Each row is a point on a landscape with many peaks, with its height.
From any point a climber steps to the highest of the 6 points nearest to it. It stops when none of these is higher. Distance is the straight distance between rows; heights are no part of it.
j963 h=523: [ 64 137 142 110 135  89 149 123 137 168 114 134 157 172]
j7 h=763: [154  90  94 132 128 165  96 169  47 160 155 112  94  90]
j432 h=708: [192 132 121 139 100 158 129 124 115  87 132 148 129  88]
j115 h=641: [142 146 133 115 126 136 128 132 151 105 127 149 129 115]
j230 h=652: [112  97 107 126 149 152 109 152  85 148 143 124 110  94]
j206 h=764: [ 96  90 114 124 139 145 111 149  83 165 143 122 100  96]
j860 h=568: [129 114 114 119 131 154 113 154 114 124 143 140 136 100]
j48 h=650: [ 86 176 174 137 153  93 151  88 203 121  87 131 163 193]
j301 h=647: [ 90 166 169 126 151  93 152  98 184 142  95 128 154 195]
j693 h=575: [139 148 157 126 114 117 130 124 161 119 116 135 140 157]
j999 h=615: [133 146 155 126 119 109 128 122 161 118 122 131 145 176]
j531 h=560: [ 52 118 123 122 135  90 145 134 117 169 139 119 152 152]
j309 h=586: [ 54  99  85 138 134 117 132 144  97 221 169  95 113 141]
j681 h=335: [ 80 128 133 111 133  94 128 137 123 148 132 129 156 167]
j974 h=593: [ 61  92 106 141 131 115 128 145  97 198 160 100 125 148]
j165 h=409: [122 145 152 114 119 107 131 133 146 132 125 131 146 171]
j803 h=758: [ 90  83 118 128 125 139 120 147  85 181 149 118  94 101]
j647 h=785: [133 156 159 135 122 111 127 113 177 107 111 116 147 176]
j566 h=678: [171 144 105 118 127 139 120 131 140  83 135 145 138 114]
j453 h=651: [101 172 157 128 157  98 140 103 193 117 102 128 157 188]
j923 h=561: [101  90  83 124 130 146  96 166  62 181 153 116  76  96]
j574 h=745: [164  91  98 133 122 177 104 164  57 143 145 114  96  75]
j834 h=498: [172 161 116 128 134 118 127 110 165  67 119 138 125 122]
j277 h=701: [163  86  93 124 120 185 102 170  43 155 144 120  77  65]
j343 h=748: [ 92 136 135 111 132  94 133 136 141 141 127 127 157 175]
j488 h=648: [ 84 167 190 143 144  83 152  74 186 143  88 121 174 215]
j68 h=688: [174 113 114 141 117 170 114 142  98 108 153 136 133  85]
j965 h=443: [ 92  99 134 124 127 138 121 153  96 163 135 132 120 107]
j123 h=597: [ 93 159 143 109 146  95 141 121 162 137 109 126 151 184]
j562 h=637: [167 160 118 119 130 129 127 126 159  79 126 144 126 119]
j492 h=49: [ 99 102 147 126 112 121 126 145 105 150 136 125 137 133]
j520 h=740: [167  87 108 136 125 182 107 151  63 137 148 121 104  84]
j641 h=325: [205 137 143 145 134  99 131  75 183  22 100 122 141 112]
j235 h=601: [149 166 178 156 123 100 135  84 194  74  91 120 154 152]
j826 h=589: [ 49 105 110 134 136 104 139 137 107 193 153 109 139 145]
j935 h=584: [145 162 159 129 117 115 139 108 175 102 105 137 134 146]
j620 h=600: [ 64 100  79 133 119 121 127 156  79 235 177  99  95 142]
j679 h=727: [175  93 102 130 134 199 120 142  73 123 140 136 101  54]
j295 h=629: [ 78 159 170 117 137  73 163 105 155 166 100 133 157 191]
j637 h=653: [ 92 171 166 134 156  95 146  85 211 111  93 126 168 188]
j675 h=137: [108 131 143 111 111 111 135 141 136 137 131 131 152 164]
j686 h=599: [147 164 135 113 128 125 128 122 168 100 111 147 121 124]
j793 h=716: [163 100 108 137 124 169 105 150  88 121 147 124 122  91]
j498 h=659: [187 122 109 136 111 178 136 123 103  87 129 154 115  65]
j518 h=237: [ 93 101 134 128 114 118 124 144 108 157 143 116 146 149]
j389 h=595: [ 82  90 131 134 116 124 119 142  90 183 155 113 123 128]
j477 h=642: [132 106 104 123 142 159 111 157  94 119 151 132 128  97]
j929 h=343: [ 86  88  95 128 112 138 116 163  63 208 153 116  74 103]
j380 h=570: [135 149 151 116 120 129 132 128 152 115 118 144 132 135]
j652 h=166: [ 88 118 132 118 125 103 130 143 117 148 141 124 159 158]
j614 h=741: [176  87  92 125 135 197 116 153  58 136 132 135  83  58]
j379 h=186: [173 160 135 143 147 104 132  84 191  44 103 125 136 114]
j144 h=300: [162 163 141 134 136 111 142  88 197  63  93 132 126 117]
j88 h=454: [124 133 144 115 123 130 127 139 131 123 129 152 138 120]
j460 h=399: [206 145 131 144 133 110 132  87 173  37 105 126 131 116]
j100 h=784: [150 161 141 123 130 120 133 109 181  90 106 143 125 122]
j888 h=627: [ 78  88 108 141 116 127 121 152  78 209 161  99  91 138]
j815 h=686: [135 166 156 140 132 106 132  96 196  96 104 114 155 184]
j759 h=628: [ 82 158 152 109 149  90 151 112 166 150 104 133 157 191]
j538 h=786: [184  92  82 124 146 205 118 156  63 118 133 129  85  50]
j523 h=689: [212 148 126 137 105 129 134  95 142  57 111 144 109  97]
j357 h=759: [ 81  90  96 137 104 130 121 154  75 225 171 103  88 130]
j433 h=654: [185 112 117 137 111 184 130 128  99 100 136 148 119  70]
j369 h=579: [148 158 164 137 123 113 140  96 188  95 104 125 137 147]
j342 h=596: [130 133 120 114 128 142 122 143 125 114 136 144 135 115]
j664 h=525: [191 152 113 133 116 124 125 107 156  67 123 131 123 112]
j39 h=750: [206 139 118 130 104 141 136 104 132  62 116 156 113  89]
j851 h=725: [167  95 112 133 124 186 113 150  70 126 138 131 108  69]
j667 h=264: [175 159 126 138 141 113 129  98 175  51 112 128 128 119]
j34 h=506: [ 51 130 137 115 131  81 154 123 119 180 126 126 153 161]

Where does a climber stop that starts at each point below?
j433 => j538
j460 => j39
j860 => j7
j115 => j39
j301 => j647
j641 => j39
j826 => j206
j342 => j39
j488 => j647
j48 => j647

Call two points neighbours if one is among the 6 nearest of the other. Go from one point of each pair to the other, from neighbour to neighbour, staying as high as possible. Name the lowest point that can't be avoided.
j357 and j647 => j935
j39 and j100 => j562
j538 and j7 => j574
j538 and j39 => j68
